Points, in no order, along strands that fork, close into loops and pass close to each other.
Two points are linked if the straight distance between their rows is under 51.3. Some points are linked to none.
toz: [ 17 -22 -43  -9  -6 -21   2 -14 -30  26  23  -4  27   3 -14   7   1  -8]
ravu: [-21 -21 -10  17 -14  -9   7  -3 -59   8  15 -12  -4  -4 -20  20 -37  17]
ton: [-21  14  26 -20   3  13  -5  -1   6 -23   7  19  14  -4   1 -20 -45 -10]
riri: [ 19  18  21   0 -10  24  -5  15   7 -19   5  23  -5   9  -2  -5 -19  -1]
rig: [ 15  19  -5 -15  -5  10   4  14  11 -34 -37   9  13   9  -9 -12  41 -21]
Fofo: [ 14 -16  46 -11 -13   8  -1   9  26   6   0  16   5  13   0  -4  14 -15]
ropud: [ -4 -20 -24  10 -14 -20  -1 -16 -62   9  29 -21   3  10 -20  13 -29  -2]
folos: [ -8  33  17  -7  29  30   1  16 -11 -30 -10  -8  -4  -3  10  -7 -52  -3]
vel: [ 23  13  -7  12 -25   0   7   3 -11  15  -2  26  11 -12 -24  15   4  12]
Vare: [  5 -28 -11  10  -6 -11   2   5  17  17 -10 -23  10   3   4  -2  70  -4]
Lepir: [-12 -17 -34  -1 -10   2 -13 -16  18  -6  12 -11 -30  -3  25   6  -7  15]
Noso: [ -1 -15   3  -5  14   7 -12 -11  39  15  -4 -10 -22  -9  36  12   8 -10]
Sifa: [ -4   0  -2  20 -28   1   9   0 -45  12  16   1   2 -10 -21  21 -31  18]
vipi: [ 26  14  -8  -1 -22   6   3   7   4   0 -25  27   9  -8 -25   7  21   3]
kebi: [-13   8  40 -30  16 -18   7 -27  36   6  -4  12   7   0  11  -9  -9 -11]
defod: [ 21 -26 -32  -5  -3 -24   7 -10 -16  26  14  -5  24   2 -12   7  22   3]
Bova: [ 24  45  -7  11  15   9   4  11 -17 -24  -4   8  -2  17 -22  -7  -3  13]
nogu: [ 10  28 -23  -7  26   8  29   4 -28  -5 -16  10  27  23 -38 -13  -7  18]
Gado: [-29  -9 -26   5   1  -8  -4 -11  -1  -1  10 -10 -33  -5  24  11 -10  13]
tok: [ 25  35   8   6  -1  21  -4  14  -5 -26   0  18  -7  10  -8  -3 -17   7]
Tubu: [-25  20  38 -21   9 -17  -2 -15  10 -17   9   6  25 -14  -2 -26 -35 -10]
Kop: [ -7   5  26  -1 -14  19   0   8   4   4  14  32  -5   6   0  -1 -21   0]
popa: [ 21 -21 -19   9  -1 -22   5  -3  -2  19  16 -15   1   8   1   9  34  12]
susov: [-15  -8  12  -3  16   2  -3  -6  24  24   1   1 -23   0  32  14   6 -10]
lek: [ 11   5  -3  16 -26  -6  10   3 -29  23  18   8   8 -13 -16  19 -10  17]
toli: [ 21  17 -11  -8 -17   8   4   8   8 -16 -36  22  11   2 -22   1  32  -3]
kago: [ 16 -16 -21  11  -1 -15  -1  -9   2  10  20 -19 -21  15  13  10  17  17]
vuke: [  2  19   4 -21  11  13  15  20   3 -35 -37  -5  19  11   4 -16  46 -26]
rosir: [-26  -1 -11  16  -8 -21 -43  -7  12  -8   2 -18 -16 -38  12  -9 -19 -17]
runi: [-36 -26 -17  14  -2 -17  12  -5 -48   1   7 -11 -16   1 -11  16 -32  21]
peb: [-13  -4  23   5 -11   8   4   9  -1  19  17  22 -12   7   6   7  -6   6]
kad: [-17 -17 -28   0 -12   3 -30 -19  34  -2  16  -9 -14 -20  27 -12 -10  -1]
zasi: [-26  23  26   0   1 -26 -22 -29  19   8  -9 -15 -15 -31  13   5 -15 -21]
tidog: [-10  -9  19   7   2   0   5   8   5  26  16   8 -18   8  14  12   8   4]
Zed: [ -6 -25 -20  -5  -7  11 -28 -21  50   6  18 -10  -4 -20  32 -19  -4  -9]
vame: [ 19 -26   1  16   2  -1  -6   2  26  11  -7 -28  -9   7  15   3  61  -8]
gige: [ 23 -30   5  16   3   9 -12  -1  36   5  -7 -30 -20   5  26   5  47  -8]
peg: [-26  20  37 -22  10 -20   2 -25  23   0   5  12  12  -7   5 -15 -20 -14]
gonu: [ 15  44 -14   3  22   4  15   6 -26 -12  -8   6  13  19 -34 -12  -7  20]
kizi: [  0  10  -8  -9  27  18  30  34 -19 -16 -31   9  32  12 -17 -18  24   4]
Kiv: [  5 -27 -11   1 -20  -5   9  10   7  25  -9  -1  25 -10  -7   5  53   0]
Ledib: [  9 -10 -33   3 -14 -19   2 -10 -50  18  31 -10  20   1 -17  11 -16  -7]
Kos: [-37 -16 -20  10   1 -15   8  -5 -29  -1   8  -9 -26   2   9  15 -17  20]
veker: [ 13 -12  37   3 -20   6  -3  17  21  12   1  15   3   9  -8   0  28 -11]
zez: [ 17 -32   1   2   9  16 -17  -7  47   7  -8 -23 -21  -4  38   3  20 -11]
Rofa: [ 15  27   3   5  33   5  14  31 -15 -20 -23   3  20   9 -15 -18  22  -6]
mab: [ -1  37  42 -12  44  26  17  16  -7 -12 -21 -13   1  -9  15   3 -40  -1]
ges: [ 15 -18 -29   8 -12  -3  -8 -18  16  -2  17 -17 -30  12  18   6   9  21]
tuno: [-19  24  11  -9   2  28 -11   8  -6 -34  -3  12   0  -4  -4 -13 -53  -2]
lil: [-30   2   1  25  -1 -29 -42  -4   0 -10 -11 -16 -21 -38   2  -1 -24 -16]
Zedu: [  1 -13  47 -27   1   0   6  -5  34   6  -1  16   4  12   7  -5  -3 -13]
bel: [  5   9 -19 -11  26  14  35  21 -26 -12 -27  13  34  22 -29 -17  10  17]

A tip is a point with one link. Name the tips that can be reached along the links from each point below, in the order of the rows.
ravu: vuke, Zed
kizi: Kiv, Rofa
Fofo: veker, mab

A piece is two or more points that can be reached from each other along the links. Count, over all rows, the pieces, the separate loops (a circle has one, a figure eight two, a Y none), the forks (points with three links) and the tips (points with one).
pieces: 4
loops: 1
forks: 2
tips: 8

Name the points in between on the shortest way along the links from the first point to the second, in order.
Vare, tidog: vame > gige > zez > Noso > susov
kebi, ton: peg > Tubu
defod, ravu: toz > Ledib > ropud
tidog, riri: peb > Kop
toli, ropud: vipi > vel > lek > Sifa > ravu
